A landscape with many valleys, sampled at points; each row gives a point and its height.
A ball rolls from a point to the lowest of its 5 nearest points, and stops where none of them is lower. Distance is the straight distance between rows; heights are no part of it.
k_243: [136,117,139,129,115,106,147,116,121,127,94,84,176,163,128,146,124,132,167,140,138,142,126,161,107,128,143,125,161,116,154,137,81,98,122,99,120]  h=37.1
k_335: [105,108,135,146,126,110,141,133,116,123,136,150,123,127,92,127,127,98,139,134,123,119,144,125,151,133,133,119,147,128,118,132,126,141,125,147,139]  h=54.6
k_689: [146,185,116,106,139,194,133,103,135,133,122,138,105,133,156,138,137,110,78,107,127,135,120,107,121,122,149,115,69,133,95,115,126,124,90,134,112]  h=33.9
k_414: [154,152,120,157,137,159,116,154,102,118,134,129,143,102,103,129,111,171,91,141,148,142,104,117,149,142,114,151,104,126,120,134,154,156,170,145,134]  h=39.2
k_479: [133,128,132,99,139,170,121,92,151,150,164,142,133,148,158,106,129,102,99,108,89,129,140,108,131,115,158,114,125,159,150,133,145,137,129,101,130]  h=55.4
k_928: [141,158,110,104,126,161,129,130,125,127,128,137,121,116,138,116,118,132,110,112,175,131,116,143,101,99,131,131,118,110,123,111,125,118,102,132,105]  h=22.5
k_822: [122,106,135,170,123,113,156,148,104,137,128,136,112,135,99,133,136,122,158,156,121,115,156,141,157,130,105,112,149,127,113,125,129,136,132,145,156]  h=69.8
k_897: [126,140,123,145,157,156,112,119,102,112,149,121,130,102,103,101,116,155,76,129,152,128,98,104,156,146,98,154,92,132,120,135,144,147,142,157,132]  h=21.5
k_692: [138,152,121,142,120,133,123,151,120,126,133,140,144,111,118,120,98,123,134,136,164,149,109,142,112,114,120,138,135,123,133,114,135,121,138,144,128]  h=19.5
k_661: [96,97,147,131,121,107,132,123,122,128,131,140,132,120,90,125,143,103,122,119,101,112,137,125,159,149,133,128,134,138,98,118,144,154,130,139,136]  h=56.9
k_762: [129,157,120,111,143,164,116,121,121,128,136,156,121,119,147,114,131,113,103,96,152,124,128,123,111,114,130,133,110,116,119,123,119,139,109,143,111]  h=50.4
k_819: [87,75,146,138,132,116,122,118,132,149,127,106,120,120,104,121,154,128,103,92,106,88,113,137,148,166,121,132,124,169,75,105,160,129,148,117,149]  h=62.9
k_918: [157,169,100,135,113,103,115,151,121,100,82,109,130,96,133,149,127,164,171,158,146,167,132,166,126,145,113,126,97,103,165,123,121,97,115,127,141]  h=31.3
k_8: [150,154,125,170,117,119,110,183,95,109,110,137,128,97,127,154,101,155,148,155,123,147,114,135,138,138,108,144,99,98,135,131,140,134,173,144,145]  h=36.1
k_984: [94,67,160,130,143,131,109,111,130,141,126,104,112,125,117,110,143,134,90,95,91,84,109,121,145,150,126,139,114,173,96,121,157,115,135,129,140]  h=51.0
k_732: [122,134,121,159,131,134,137,140,107,124,144,144,140,118,102,110,101,109,124,138,150,137,123,124,130,128,122,146,132,127,123,128,130,143,137,156,140]  h=51.5
k_736: [161,159,104,111,114,134,110,151,130,111,106,129,142,100,119,151,123,152,135,140,166,165,112,147,115,110,131,128,123,110,113,109,151,114,125,125,109]  h=16.6
k_461: [95,111,120,117,110,104,131,120,150,154,142,122,126,149,157,137,142,133,118,121,107,106,142,97,97,117,171,118,156,128,131,147,122,149,125,88,104]  h=73.7
k_40: [115,116,141,110,118,115,134,139,135,114,124,106,133,137,137,131,129,129,141,116,132,113,135,120,102,108,167,114,160,114,151,152,83,135,116,97,90]  h=55.9
k_219: [126,128,126,159,120,120,142,150,114,133,133,144,136,134,104,121,101,108,156,153,137,135,127,135,128,121,116,135,142,123,139,131,123,125,133,157,153]  h=42.1
k_929: [119,137,125,110,127,130,134,139,134,121,139,145,129,124,133,109,119,114,133,109,150,116,131,133,118,112,146,121,137,118,151,135,111,133,103,133,101]  h=70.0
k_708: [144,161,118,134,118,88,127,154,137,120,99,125,140,124,141,153,113,152,171,158,134,155,121,153,114,139,116,134,131,112,167,122,122,89,139,132,137]  h=33.1
k_162: [105,103,159,120,158,127,100,105,130,121,132,138,133,118,125,106,132,113,106,105,97,111,115,104,153,153,123,146,109,140,112,124,138,145,131,155,126]  h=38.4
k_224: [130,126,125,175,127,112,138,158,105,138,122,146,140,126,111,136,102,131,154,165,121,138,115,133,127,121,107,136,132,119,133,128,137,127,154,160,158]  h=42.0
k_105: [107,94,136,117,131,155,113,77,143,160,142,134,121,142,144,102,141,103,105,108,83,115,132,103,135,116,151,120,119,162,137,126,157,133,127,106,147]  h=58.3
k_245: [141,135,128,117,127,108,136,134,148,123,107,98,161,142,131,126,114,144,159,144,156,147,107,147,101,118,138,129,153,117,150,132,93,96,125,120,110]  h=31.9
k_631: [135,140,129,93,140,161,115,114,145,135,155,155,129,135,162,112,136,105,105,96,99,124,144,122,128,119,150,117,124,136,140,130,133,145,122,118,113]  h=60.1
k_372: [122,128,137,126,155,148,106,114,117,119,144,152,125,118,139,105,131,111,94,98,128,120,123,111,135,137,115,148,100,126,121,124,122,151,131,152,119]  h=66.0
k_738: [101,73,165,113,150,129,105,107,131,133,132,123,129,121,112,104,134,131,98,109,85,99,110,111,159,157,121,140,118,164,105,120,152,127,131,141,137]  h=45.2
k_311: [120,103,126,135,97,79,156,129,129,116,128,79,117,153,123,162,148,128,162,133,132,134,154,127,115,128,130,113,181,127,128,156,91,129,139,79,123]  h=52.1
k_51: [161,169,105,129,117,114,110,148,142,103,88,118,136,91,129,150,126,166,157,152,156,177,118,162,119,137,123,121,120,106,146,109,128,99,123,124,124]  h=21.4
k_835: [93,103,129,117,108,99,134,126,146,136,145,146,128,135,118,134,153,110,127,123,113,97,145,115,134,127,149,108,154,129,123,128,143,148,129,109,115]  h=73.1
k_438: [133,145,118,93,139,145,123,127,145,129,128,115,124,122,148,116,135,155,122,119,170,136,118,145,98,95,148,123,132,110,134,124,99,123,90,121,94]  h=28.8
k_81: [118,128,146,128,168,144,98,107,124,110,147,135,126,113,130,99,126,128,83,107,127,123,107,94,157,154,98,153,95,137,114,126,132,143,132,164,126]  h=38.3
k_772: [132,114,134,107,144,183,113,72,151,149,156,124,122,144,157,98,130,83,99,105,83,129,130,107,140,112,147,124,111,171,139,127,138,131,132,101,133]  h=56.7
k_159: [129,112,145,111,155,171,102,96,144,147,145,153,133,137,157,106,138,96,102,101,89,123,128,108,135,122,140,131,114,150,131,122,142,143,138,126,134]  h=62.0
k_607: [110,118,128,149,116,94,148,136,122,156,134,133,109,113,98,146,156,123,158,125,112,119,176,153,159,155,108,114,151,141,83,113,137,142,145,99,152]  h=67.8
k_388: [130,131,127,169,125,123,139,158,106,137,128,142,138,124,104,122,99,122,139,157,130,138,121,129,133,129,107,142,126,124,121,128,127,128,148,155,157]  h=33.5
k_993: [103,120,125,125,117,107,139,134,130,108,142,145,123,127,115,124,131,106,138,126,130,112,144,117,133,123,139,115,152,126,139,141,122,138,117,127,114]  h=92.6
k_133: [148,125,130,139,115,91,149,135,137,123,107,98,153,167,126,148,124,147,170,151,135,133,129,148,109,132,124,130,163,128,167,145,90,93,136,119,135]  h=38.7
k_941: [133,145,120,129,160,167,108,103,110,109,143,119,109,116,129,115,128,146,71,103,145,120,107,91,154,146,96,155,71,128,112,131,143,140,132,148,112]  h=45.8
k_972: [127,149,109,116,130,151,124,134,125,121,135,143,126,116,130,114,117,117,117,112,173,127,119,134,110,104,129,139,120,116,127,119,125,129,111,140,112]  h=32.4
k_858: [150,164,121,156,109,104,112,168,105,109,99,137,135,107,141,156,104,148,164,149,129,154,121,154,124,138,108,138,104,103,151,116,137,110,148,137,144]  h=23.2
k_992: [98,90,159,131,141,111,126,119,120,129,125,131,131,120,97,117,144,114,107,111,94,99,121,121,158,171,127,129,123,147,88,121,152,145,133,140,134]  h=51.9
k_91: [153,159,121,126,114,92,127,139,144,124,89,108,159,125,140,147,120,164,172,152,133,163,114,155,115,151,119,131,126,109,161,128,98,91,125,120,134]  h=34.0
k_177: [95,76,148,125,136,122,116,104,133,134,125,135,129,124,108,119,146,112,108,107,91,98,116,109,153,149,139,133,122,148,98,119,156,143,136,130,138]  h=48.2
k_955: [125,134,126,100,135,167,125,79,157,157,170,119,130,151,155,95,126,103,97,109,89,128,141,100,131,108,167,116,121,168,151,136,144,139,123,83,134]  h=56.1
k_871: [137,148,122,158,113,75,114,178,84,111,101,132,122,121,145,156,102,143,181,158,119,139,124,145,135,137,85,145,99,82,152,129,143,104,150,141,153]  h=39.3
k_400: [148,151,109,88,118,173,123,132,120,127,109,136,119,114,131,149,126,140,105,126,167,136,101,129,109,92,138,125,99,105,101,108,159,120,109,130,111]  h=22.2
k_298: [135,138,119,128,118,112,144,148,136,122,136,131,144,136,112,121,109,120,154,147,153,134,124,140,110,116,126,131,156,130,156,133,115,112,125,136,125]  h=31.6
k_42: [98,109,139,119,128,118,131,124,133,121,140,156,132,124,118,120,137,90,127,111,112,106,138,114,134,134,143,120,140,123,124,134,143,147,120,132,118]  h=84.7
k_910: [123,138,136,91,130,148,122,112,157,148,153,142,134,142,163,119,131,125,107,107,100,119,149,107,112,113,173,111,135,146,151,144,119,150,121,96,107]  h=68.7
k_310: [136,159,118,100,138,156,120,131,141,132,134,134,114,121,151,110,130,138,111,107,169,131,121,138,104,100,143,120,121,112,129,121,109,130,94,129,102]  h=28.9
k_833: [122,109,135,142,100,94,154,109,112,117,115,64,135,170,121,150,143,121,170,127,135,131,145,133,104,124,138,111,175,122,141,147,78,112,124,82,122]  h=53.6
k_898: [113,109,141,165,133,110,147,142,105,130,123,138,123,126,85,120,120,116,136,150,117,122,136,133,157,145,118,126,134,127,101,125,125,150,134,157,159]  h=58.5
k_411: [136,142,131,163,131,142,120,147,110,128,129,139,140,109,105,119,97,136,109,146,149,140,101,121,134,137,112,158,116,126,118,128,139,147,158,156,148]  h=40.5
k_423: [136,155,112,88,127,207,138,118,131,135,107,131,96,123,148,151,123,134,96,132,145,137,111,116,113,92,150,116,71,114,105,115,154,125,78,138,118]  h=28.6
k_698: [108,123,129,108,110,108,132,136,142,121,141,133,126,132,128,129,135,119,135,114,123,107,144,107,113,117,159,114,155,127,145,152,112,143,117,108,97]  h=75.5
k_337: [98,102,123,114,111,120,123,108,147,154,146,150,131,140,135,119,147,113,116,115,99,104,146,102,126,123,156,120,136,135,137,133,151,148,130,111,123]  h=62.8
k_740: [132,109,129,172,124,101,160,147,98,145,126,139,98,127,106,147,144,133,166,152,117,114,172,159,153,129,96,113,152,134,106,122,127,130,135,136,167]  h=82.5
k_470: [127,124,128,123,121,107,141,142,137,124,127,104,146,145,119,124,115,128,158,137,152,126,126,140,104,117,141,123,164,129,159,142,97,109,114,115,111]  h=36.6
k_521: [113,75,164,123,158,152,97,92,139,146,133,124,114,129,138,103,140,118,92,108,76,110,112,102,154,134,125,140,110,166,115,124,147,130,133,131,144]  h=49.9
k_448: [101,107,131,138,112,98,144,137,131,124,139,142,126,131,103,138,144,101,139,126,124,111,156,124,152,134,134,114,154,130,118,125,142,149,123,129,126]  h=72.4
k_855: [159,152,111,114,119,165,118,143,114,120,104,130,143,99,121,144,110,141,107,126,168,143,106,134,116,109,130,146,111,112,101,110,160,130,133,129,115]  h=20.3
k_635: [141,144,125,171,119,117,119,171,107,131,117,145,138,109,118,143,93,143,140,159,122,147,108,137,132,134,109,145,112,110,134,121,137,125,165,152,154]  h=31.5
k_57: [154,157,109,121,115,104,126,114,141,102,80,93,156,100,139,154,150,168,162,168,142,185,121,167,116,157,123,128,105,87,160,133,90,110,112,119,131]  h=43.5
k_121: [131,151,129,108,147,170,113,109,126,126,142,156,123,127,155,116,136,106,97,90,126,120,132,117,129,130,135,133,104,125,124,122,124,144,118,143,112]  h=60.0
k_9: [109,77,165,113,160,134,99,117,133,133,136,109,114,114,121,94,127,143,88,102,79,96,107,106,162,154,111,136,116,176,114,118,164,99,125,140,138]  h=47.8
k_355: [109,107,143,112,141,141,112,110,128,127,142,161,137,123,131,115,136,97,113,104,103,113,130,111,136,138,142,129,119,130,127,131,142,152,130,140,120]  h=63.4
k_884: [151,165,109,122,115,118,119,151,141,122,113,128,148,108,129,138,107,146,152,147,160,168,110,150,111,121,128,132,135,116,139,116,138,101,133,125,116]  h=18.6
k_532: [147,147,122,149,115,98,140,157,130,124,114,130,145,143,130,139,103,140,169,161,140,141,119,146,117,130,111,132,141,124,161,131,129,94,137,142,143]  h=35.9
k_731: [104,116,126,118,105,94,138,136,140,124,142,134,122,137,122,134,140,115,138,121,122,110,150,106,126,123,149,113,158,124,137,145,124,149,125,110,104]  h=81.8
k_832: [141,137,117,91,129,131,118,128,152,127,113,105,141,125,143,125,128,160,125,137,170,155,95,156,91,99,136,129,137,107,128,122,112,113,107,120,92]  h=29.1
k_449: [142,151,119,137,124,162,118,145,107,123,126,137,146,103,116,131,107,135,103,127,164,138,108,129,121,121,116,154,109,121,105,118,145,145,151,137,129]  h=28.7
k_181: [141,149,109,89,132,156,128,126,142,133,124,125,116,120,148,124,135,151,112,126,174,140,114,140,98,93,137,116,124,114,129,120,117,122,93,125,98]  h=26.2
k_212: [140,136,132,112,125,108,128,116,144,127,92,88,180,136,137,134,122,142,163,152,139,167,103,161,102,130,138,131,148,104,145,127,83,95,117,104,109]  h=35.0
k_182: [93,100,130,132,106,102,141,120,138,152,137,141,124,124,101,138,160,105,129,122,108,106,149,131,149,149,129,122,146,137,90,108,157,146,133,110,134]  h=66.8
k_859: [162,157,118,142,118,153,117,160,108,117,111,142,143,102,115,148,104,147,105,134,155,157,110,138,125,129,123,150,110,116,103,117,153,139,166,136,127]  h=27.9
k_473: [95,101,152,148,144,110,139,132,107,119,128,134,133,123,82,119,135,117,120,131,108,112,131,122,171,162,126,128,124,141,86,121,130,150,133,151,148]  h=54.2
k_535: [120,123,130,154,122,121,144,142,108,126,133,152,134,125,100,116,111,100,144,141,133,127,135,129,141,127,121,129,141,125,126,133,125,139,129,151,143]  h=13.6
k_418: [108,117,130,109,115,130,131,105,158,161,150,125,129,158,159,122,135,131,105,118,98,110,142,100,96,117,178,113,145,139,146,151,120,152,128,78,124]  h=71.5
k_230: [147,177,127,89,153,180,132,106,152,134,150,147,124,143,166,122,142,108,85,91,106,138,140,122,128,117,150,105,103,144,114,118,123,127,108,120,103]  h=46.0
k_71: [155,145,107,100,121,107,118,104,146,102,90,97,160,103,137,155,146,165,152,161,154,194,101,155,110,138,132,123,117,96,133,128,110,111,117,110,107]  h=40.2
k_454: [99,103,123,116,106,92,137,129,155,134,144,126,118,144,140,142,151,122,129,123,112,104,150,102,115,125,155,110,157,126,137,145,118,148,132,96,107]  h=76.8
k_190: [104,61,155,134,144,144,101,99,137,151,125,104,96,121,122,99,139,130,94,97,83,87,112,104,143,140,133,134,110,177,99,123,150,112,128,119,148]  h=55.0
k_940: [144,131,138,106,156,183,109,83,150,141,155,138,133,147,161,107,137,90,90,98,93,132,127,114,141,118,131,130,108,160,131,121,135,134,139,119,128]  h=58.8
k_882: [136,148,115,125,116,121,136,147,137,123,130,132,143,117,116,114,101,129,145,137,167,144,110,146,107,111,130,138,146,126,146,125,124,109,126,136,116]  h=23.5
k_183: [112,105,145,160,132,106,154,137,107,134,127,134,118,123,92,134,138,115,141,139,110,109,150,133,165,151,119,119,135,141,90,118,133,147,136,139,154]  h=57.9
k_658: [148,155,105,107,120,146,119,142,132,127,123,131,137,111,127,129,115,142,120,123,175,149,107,143,101,95,132,140,123,112,122,110,141,117,121,131,107]  h=19.0
k_499: [105,109,142,128,138,127,124,126,123,116,144,155,128,123,107,116,133,94,121,112,115,116,136,121,143,137,137,132,130,127,121,132,127,154,129,145,124]  h=75.1
k_514: [104,97,141,148,126,102,134,125,124,145,132,125,124,117,91,142,154,113,131,119,104,105,147,141,156,167,123,117,137,148,72,109,145,151,143,120,145]  h=63.0
k_609: [142,163,121,112,143,205,134,106,124,125,107,124,100,124,139,142,126,126,78,118,130,117,107,98,124,129,136,140,48,124,101,122,141,132,97,140,118]  h=34.3
k_741: [115,126,150,124,178,141,91,106,129,112,157,119,112,112,140,100,129,147,82,107,109,127,103,91,177,155,83,140,95,140,121,123,155,116,128,163,117]  h=3.1
k_715: [160,163,111,149,111,130,115,165,117,117,106,138,138,103,129,148,104,138,140,139,146,164,111,148,117,130,118,132,124,118,125,107,146,117,147,131,135]  h=16.0
k_342: [142,141,124,142,139,161,119,132,107,116,137,125,134,107,110,115,109,145,82,125,162,136,105,118,135,135,108,158,98,122,110,130,145,156,149,144,130]  h=39.6
k_723: [126,106,129,144,100,82,156,107,122,125,127,73,110,159,133,147,154,138,186,136,136,148,166,135,112,134,115,119,185,123,130,150,82,123,144,81,142]  h=54.5
k_306: [122,131,127,141,125,130,135,142,115,119,144,145,133,124,110,109,108,101,135,134,147,127,126,129,120,115,126,137,141,121,135,132,126,135,129,148,124]  h=58.1
k_679: [140,156,116,127,160,185,115,101,115,108,129,111,105,120,132,126,130,143,66,107,136,113,104,81,147,152,98,144,52,135,112,129,142,133,122,151,111]  h=44.9
k_495: [105,67,159,132,155,142,114,112,129,138,133,93,79,110,115,88,132,143,86,96,83,78,110,103,142,144,120,128,114,192,107,124,155,94,121,122,151]  h=53.7
k_681: [139,105,128,146,106,93,159,122,122,120,123,80,113,168,127,160,152,140,172,141,139,134,165,142,121,130,114,116,172,130,145,148,93,123,138,98,145]  h=55.6
k_196: [146,171,112,96,143,177,135,120,139,136,132,143,108,125,161,121,140,128,93,107,147,135,131,129,111,105,146,107,101,121,116,117,113,126,89,133,106]  h=29.2
k_649: [142,100,128,147,114,90,159,135,128,121,126,100,118,165,122,152,144,150,175,156,138,128,160,147,128,123,112,114,170,135,152,146,107,116,135,115,152]  h=60.4
k_581: [125,119,138,108,132,117,137,129,134,115,118,95,143,134,133,118,118,134,149,122,140,122,124,145,97,106,159,124,159,113,155,139,79,127,103,106,96]  h=43.8
k_565: [133,118,125,169,120,105,154,154,112,136,125,144,125,149,111,137,117,125,166,164,126,123,141,139,133,120,107,121,148,124,131,131,129,121,132,152,153]  h=58.4
k_287: [123,139,133,93,130,128,121,136,151,129,143,142,128,135,151,117,127,127,117,103,108,114,146,115,105,119,173,114,141,126,149,145,105,139,110,102,102]  h=76.7
k_533: [142,155,100,96,127,176,129,127,129,138,121,135,116,118,147,129,134,139,97,117,168,130,113,133,103,92,138,120,101,113,117,111,139,119,94,133,107]  h=24.8
k_804: [113,110,128,110,126,148,123,88,148,161,155,136,124,148,153,107,140,109,105,112,84,111,144,102,125,114,160,115,131,155,143,132,147,143,125,102,134]  h=56.8
k_490: [145,143,100,78,125,136,114,119,145,126,100,113,132,122,139,156,135,163,127,151,170,161,101,137,98,96,134,114,119,99,116,118,140,122,105,118,88]  h=32.7
k_703: [115,112,121,149,106,99,159,140,128,130,139,131,110,131,93,141,145,117,155,141,127,120,169,133,152,131,121,105,166,134,112,132,127,135,127,122,133]  h=69.9
k_787: [98,111,158,126,167,121,104,109,124,111,144,129,123,110,109,91,125,139,90,111,102,117,99,104,172,162,108,144,110,144,110,128,143,134,130,161,127]  h=30.5
k_47: [127,93,159,117,167,164,95,93,140,135,143,133,123,127,150,105,137,111,93,103,79,118,114,100,145,140,124,138,106,164,120,124,140,138,138,134,134]  h=55.3
k_748: [141,158,107,92,127,191,132,114,132,141,116,133,100,126,150,142,135,135,95,129,157,134,111,126,108,93,152,111,89,113,108,113,141,123,81,131,112]  h=25.6
k_118: [122,113,124,139,101,91,160,137,136,113,131,97,108,148,115,150,145,129,159,141,136,126,160,130,127,129,131,108,176,133,139,154,105,131,128,106,126]  h=53.4
k_457: [137,147,122,164,115,95,133,168,106,135,112,147,134,140,134,151,103,136,168,167,126,135,122,143,123,126,99,134,128,116,147,122,136,102,151,152,151]  h=41.1
k_775: [148,146,127,136,122,85,137,137,140,126,92,110,156,151,140,151,119,155,175,156,133,147,122,151,109,144,121,132,139,117,168,132,100,85,130,129,138]  h=35.8
k_721: [137,138,120,106,131,123,127,134,142,124,126,111,142,123,130,116,117,141,141,136,168,140,104,157,100,107,144,135,154,113,147,133,101,114,112,119,103]  h=29.0
k_358: [142,162,121,123,151,182,120,104,120,122,128,135,113,125,153,124,136,116,80,98,143,124,120,112,126,134,128,138,75,122,104,121,120,137,112,140,115]  h=39.4
k_599: [114,109,136,126,107,99,144,131,130,109,123,89,131,153,130,143,130,120,149,122,129,116,142,124,101,118,149,118,172,115,142,153,79,129,123,91,98]  h=50.5
k_893: [127,107,118,160,115,91,160,143,118,144,136,129,97,121,108,146,153,133,172,148,126,125,184,153,151,132,106,113,162,133,110,128,133,130,128,108,158]  h=75.3
k_602: [118,109,128,132,107,96,151,136,131,114,125,89,125,150,124,145,132,124,154,133,136,119,146,123,113,117,145,114,174,126,145,150,90,125,125,96,113]  h=47.2
k_921: [142,152,122,114,117,98,128,109,150,122,84,94,172,118,146,151,131,158,164,158,134,187,111,158,112,148,130,131,126,95,145,134,82,102,118,112,124]  h=10.0
k_193: [129,144,121,136,128,152,126,134,111,121,141,142,132,110,117,105,109,110,111,124,167,133,114,130,117,119,119,149,117,121,116,124,131,146,129,148,125]  h=48.9
k_538: [110,113,124,129,98,79,148,134,146,135,138,117,109,138,115,147,155,122,149,132,123,121,165,120,139,132,129,110,173,127,115,135,126,141,129,93,121]  h=59.8
k_688: [126,103,120,158,117,88,147,140,114,152,132,136,79,114,124,132,155,152,187,143,119,120,192,167,155,134,92,124,161,129,109,128,129,122,133,110,169]  h=81.4
k_503: [151,172,130,99,153,189,128,98,142,129,142,149,128,141,167,127,142,98,86,96,109,133,136,114,131,127,140,114,90,147,107,115,125,124,116,127,109]  h=40.7
k_989: [141,140,126,159,112,72,125,163,93,122,105,138,127,145,139,158,115,144,181,161,127,127,130,147,133,134,87,136,119,93,147,134,143,93,143,152,158]  h=49.2
k_95: [130,84,155,117,160,172,102,78,139,146,140,120,111,134,146,100,133,102,95,105,75,119,117,107,152,126,128,132,109,177,130,125,137,129,139,118,149]  h=54.8
k_109: [150,158,117,154,115,117,118,166,120,125,117,141,142,113,130,135,100,135,149,151,140,157,115,146,114,123,116,135,133,117,147,117,143,114,149,138,140]  h=9.1
k_390: [132,138,117,156,123,119,139,155,119,125,129,140,141,130,109,129,97,120,154,158,143,147,119,138,118,120,115,133,142,130,144,122,125,111,140,150,144]  h=31.4
k_930: [144,157,118,124,155,186,119,113,105,107,124,106,116,116,122,125,125,157,69,112,150,111,102,97,153,145,100,154,63,124,116,133,160,138,127,151,114]  h=44.5
k_916: [129,103,124,138,102,84,155,126,132,136,128,90,91,146,135,149,162,153,182,148,128,138,178,146,132,131,100,117,179,124,128,154,96,126,144,94,153]  h=57.7
k_300: [144,146,120,121,142,182,124,119,104,120,119,125,121,111,122,127,119,140,75,105,161,113,105,112,126,127,121,154,73,120,100,123,146,147,133,146,118]  h=47.1
k_385: [123,117,121,133,116,103,152,139,131,114,136,119,128,148,109,131,120,116,154,145,150,118,143,130,123,116,136,114,165,133,151,146,111,125,118,125,121]  h=49.0
k_543: [127,116,132,126,113,100,152,140,136,116,120,94,138,150,117,133,119,129,167,137,147,127,134,138,111,116,146,118,170,128,158,148,89,115,122,111,117]  h=41.0
k_434: [135,137,138,104,149,168,109,103,140,132,151,156,131,138,161,112,134,98,97,93,97,117,136,116,132,127,143,127,110,143,133,125,126,139,128,128,124]  h=62.2
k_791: [151,167,113,127,118,95,116,134,136,107,83,108,146,101,140,151,126,165,168,156,143,174,121,166,120,153,116,131,108,97,162,124,97,96,114,120,139]  h=32.0
k_553: [138,112,124,168,123,81,143,157,92,143,120,143,120,156,131,155,128,147,169,164,116,116,141,153,136,123,86,127,138,103,134,124,144,104,145,154,166]  h=66.7
k_247: [157,162,122,158,117,133,115,176,117,119,116,133,141,101,119,139,101,143,134,153,135,153,109,142,124,136,114,148,118,114,130,117,144,134,167,141,142]  h=20.9
k_964: [142,156,132,85,148,177,118,102,155,141,158,142,135,145,168,113,135,102,96,96,96,129,144,121,131,114,158,113,117,148,133,126,133,140,130,105,117]  h=52.2
k_138: [135,104,127,167,119,100,160,148,104,141,125,143,113,141,113,143,135,136,166,161,122,115,155,155,141,119,98,115,151,125,126,125,135,119,131,145,164]  h=74.0
k_895: [142,151,120,152,121,130,128,160,114,130,124,149,147,111,113,127,91,130,140,149,145,146,108,131,121,123,117,143,128,122,128,118,140,126,152,145,139]  h=19.3
k_574: [146,129,123,145,116,96,151,149,134,124,118,117,138,160,121,138,113,142,170,161,137,126,132,143,117,121,119,125,159,136,163,136,114,100,133,133,139]  h=39.5
k_228: [110,120,121,103,118,127,124,125,149,140,149,146,127,141,149,123,140,123,112,110,100,105,145,104,112,123,164,114,143,129,151,144,130,150,124,104,103]  h=71.9
k_618: [98,76,138,122,131,138,108,89,142,157,133,135,118,130,134,112,146,106,104,109,86,98,123,110,138,129,149,127,113,152,115,116,156,137,128,117,145]  h=55.7
k_45: [110,112,138,106,133,138,108,107,139,143,152,158,137,134,146,112,143,101,109,104,99,111,138,108,132,125,152,123,122,138,137,132,148,144,129,124,125]  h=65.4
k_711: [104,115,146,151,146,124,134,125,108,117,135,142,132,116,93,103,119,112,113,131,122,121,121,118,153,153,120,136,121,130,107,134,121,157,132,164,142]  h=57.3
k_163: [139,139,140,116,169,174,97,95,134,120,146,137,118,133,161,109,134,109,83,99,107,131,120,99,143,144,107,140,87,138,114,115,123,137,136,148,119]  h=83.8
k_774: [140,132,121,152,114,78,138,151,117,132,108,134,133,162,137,151,121,151,174,163,131,130,138,144,119,136,100,126,144,115,161,134,125,88,139,144,153]  h=41.2
k_14: [100,109,122,114,113,110,133,128,140,124,143,150,131,132,126,126,139,105,127,116,112,100,147,112,128,120,150,107,148,125,142,141,137,148,122,118,112]  h=83.9
k_309: [142,112,126,155,120,91,153,146,117,135,121,125,115,165,129,153,137,152,177,167,131,117,158,156,127,121,93,127,157,125,154,139,127,106,132,147,160]  h=58.6
k_72: [113,124,137,122,137,135,118,118,126,116,147,167,127,117,130,106,126,98,115,95,124,116,131,115,131,137,133,133,121,118,131,130,125,151,123,147,117]  h=89.2

Where does a ball stop that starts at each point below?
k_679: k_109
k_607: k_741
k_910: k_109
k_514: k_741
k_661: k_741
k_681: k_109
k_822: k_741
k_993: k_535
k_181: k_109

Call two points neighbours if one is among the 5 nearest of the other. Go from one point of each pair to the other, from neighbour to neighbour, staying as low as possible. Name the highest point that can't be avoided.
k_897 and k_921: k_414
k_109 and k_535: k_388
k_897 and k_741: k_81
k_921 and k_109: k_791
